Points on a hilly landscape, in no order, each with its height.
A ball rolls from a point to the lowest of its 3 nearest points, and stops where none of them is lower. Distance is the straight distance between rows; heights are no part of it.
fal height 107: 83 71 91 91 97 88 46 110 68 114 124
Vifo height 180: 148 95 123 100 121 69 99 152 105 145 138
Zigov height 87: 86 73 93 99 101 67 35 115 74 125 133
Felus height 38: 109 82 104 98 114 70 53 127 79 129 145
Vobut height 72: 91 88 101 105 107 50 34 124 85 141 141
piv height 412: 109 53 94 79 108 132 85 108 56 85 120
Suk height 85: 92 125 118 113 121 35 52 129 115 164 127
Zuluv height 31: 93 119 94 119 104 113 162 60 140 84 75
Gida height 239: 116 95 122 107 125 84 97 125 94 129 122
Bevos height 172: 72 111 79 83 72 121 79 80 95 73 73
Mukog height 403: 115 113 132 126 125 77 122 127 119 137 104
fafin height 183: 117 90 81 82 83 166 153 67 96 39 75
bakim height 339: 96 44 73 55 71 131 47 106 42 65 111
vod height 21: 101 88 113 106 117 112 108 105 89 110 102
nokek height 228: 93 84 104 97 108 119 97 93 82 100 103
lakev height 248: 76 72 84 79 80 107 48 100 65 95 102
dise height 144: 79 96 104 106 109 63 50 111 92 137 115
bagem height 57: 149 98 104 92 110 57 67 153 92 154 170
Piret height 305: 141 111 126 109 123 60 116 154 119 156 121
peg height 12: 138 79 109 96 117 75 70 139 82 133 162
kalo height 102: 96 90 112 106 117 101 97 104 92 117 106
rok height 674: 111 138 130 142 123 65 153 124 142 139 88
Gelu height 204: 93 134 115 140 117 83 153 81 144 117 86
pidi height 182: 100 95 89 87 89 152 131 73 92 61 79
Dinef height 188: 71 122 78 87 71 113 90 65 109 70 71
fama height 213: 69 118 95 104 95 105 94 76 112 99 85
fot height 663: 126 134 123 145 119 62 184 141 130 130 81
fiz height 266: 84 150 117 152 117 65 159 77 171 128 83
munar height 265: 70 66 80 78 51 92 25 105 71 89 86
Favol height 285: 73 107 75 75 43 108 53 86 90 53 62
Saf height 368: 116 97 108 132 105 121 176 93 106 83 82
mog height 323: 112 100 97 122 102 128 178 81 115 77 79
Gep height 201: 106 94 104 114 107 132 150 84 105 85 83
suko height 260: 88 103 101 105 103 123 119 80 101 94 89
dudut height 584: 134 112 128 124 121 70 150 150 117 133 98
poden height 322: 105 103 124 118 125 82 98 118 106 132 111
sas height 388: 116 80 116 113 116 123 138 108 88 98 95
donod height 283: 79 66 76 62 57 118 40 103 60 68 85
subag height 75: 135 69 100 95 114 84 60 135 68 117 167
Pevi height 202: 88 92 94 90 98 131 100 83 87 84 88
Vapud height 80: 95 105 110 107 113 36 37 130 102 157 139
kupum height 156: 87 127 83 93 87 117 133 50 134 68 75
Tifil height 165: 108 111 74 73 78 147 143 53 121 30 70
kuled height 94: 106 103 82 99 90 137 170 59 126 56 74
Sute height 139: 91 126 71 78 76 127 123 49 125 38 70
subof height 243: 106 79 93 77 94 156 116 84 74 65 87
nid height 350: 115 84 116 107 122 98 94 121 88 118 122
Savel height 178: 97 132 63 67 74 102 115 40 144 10 57
kib height 461: 137 97 127 112 125 77 121 144 104 133 113
bedad height 414: 75 144 120 136 119 68 113 93 140 140 94
zipe height 223: 67 96 85 89 82 104 62 91 82 93 84
gapiz height 135: 69 75 87 98 82 68 32 109 78 125 111
nubad height 413: 113 130 133 122 127 60 109 133 127 155 106
gepaz height 642: 121 118 124 137 120 84 169 125 121 117 88
noru height 315: 112 71 111 98 117 113 99 110 76 107 115
Gon height 167: 85 93 77 63 61 142 69 86 69 44 77
buz height 203: 125 68 111 96 121 95 77 128 73 115 141
Tunuz height 271: 71 83 77 74 38 107 33 101 77 68 68
Mal height 169: 67 114 105 112 102 83 73 91 102 125 94
Fabez height 222: 117 88 83 105 92 148 180 71 110 51 73
Funa height 110: 102 96 114 106 121 74 72 118 92 129 126
dere height 187: 88 126 67 70 57 112 91 58 114 15 62
rada height 157: 104 122 68 64 73 132 123 46 123 11 69
dad height 59: 146 102 114 95 119 53 75 151 105 158 159
nudu height 358: 94 116 125 119 125 68 87 118 108 140 110
Fuzo height 56: 134 112 120 101 122 47 74 145 113 162 144
Bimo height 554: 127 93 125 124 121 94 145 130 103 117 98
sifoz height 108: 83 129 97 121 106 102 137 62 139 100 81
povus height 199: 61 117 85 98 81 101 80 77 104 98 78
tesir height 353: 106 69 101 90 104 136 105 99 72 87 104
pori height 125: 75 82 95 97 94 81 47 105 79 120 111
rel height 130: 107 95 78 67 77 162 122 70 87 34 76
met height 264: 90 88 87 73 86 142 89 85 73 72 89
geso height 462: 109 111 112 139 112 102 170 94 123 100 81
luk height 454: 84 120 115 125 117 95 116 90 120 124 93
Det height 409: 107 102 121 122 122 95 121 112 107 120 102
pizet height 117: 90 115 73 73 73 136 103 65 102 46 75
Ruti height 138: 61 93 93 103 88 78 49 99 89 119 97
seva height 55: 93 112 99 118 102 119 146 69 125 92 82
modis height 161: 70 130 81 99 86 107 118 56 135 79 75
botik height 374: 133 82 119 102 126 87 99 136 89 123 132
sizi height 384: 90 130 129 129 125 67 103 109 129 144 104
fef height 40: 131 110 109 98 113 38 48 144 103 162 166
nop height 298: 95 54 87 75 97 111 53 107 54 94 127
mil height 252: 98 80 85 66 82 157 96 87 66 54 86
likel height 145: 83 107 81 83 83 135 101 73 94 69 77
petuk height 86: 95 108 74 66 67 145 96 71 85 30 71

Where does a ball stop that starts at each point below?
dise: Felus
pidi: petuk
botik: peg
tesir: vod
Suk: fef
dere: petuk
nubad: Felus
bedad: Zuluv
Piret: fef
mog: Zuluv
Favol: petuk
luk: Felus

Call two points neighbours if one is among the 3 nearest of the other. Go from one point of each pair to the other, from neighbour to neighbour, staying as low as possible. Name the highest point that can't be avoided.
vod, kuled: nokek
peg, fef: bagem
Zuluv, petuk: kupum
petuk, kuled: Tifil
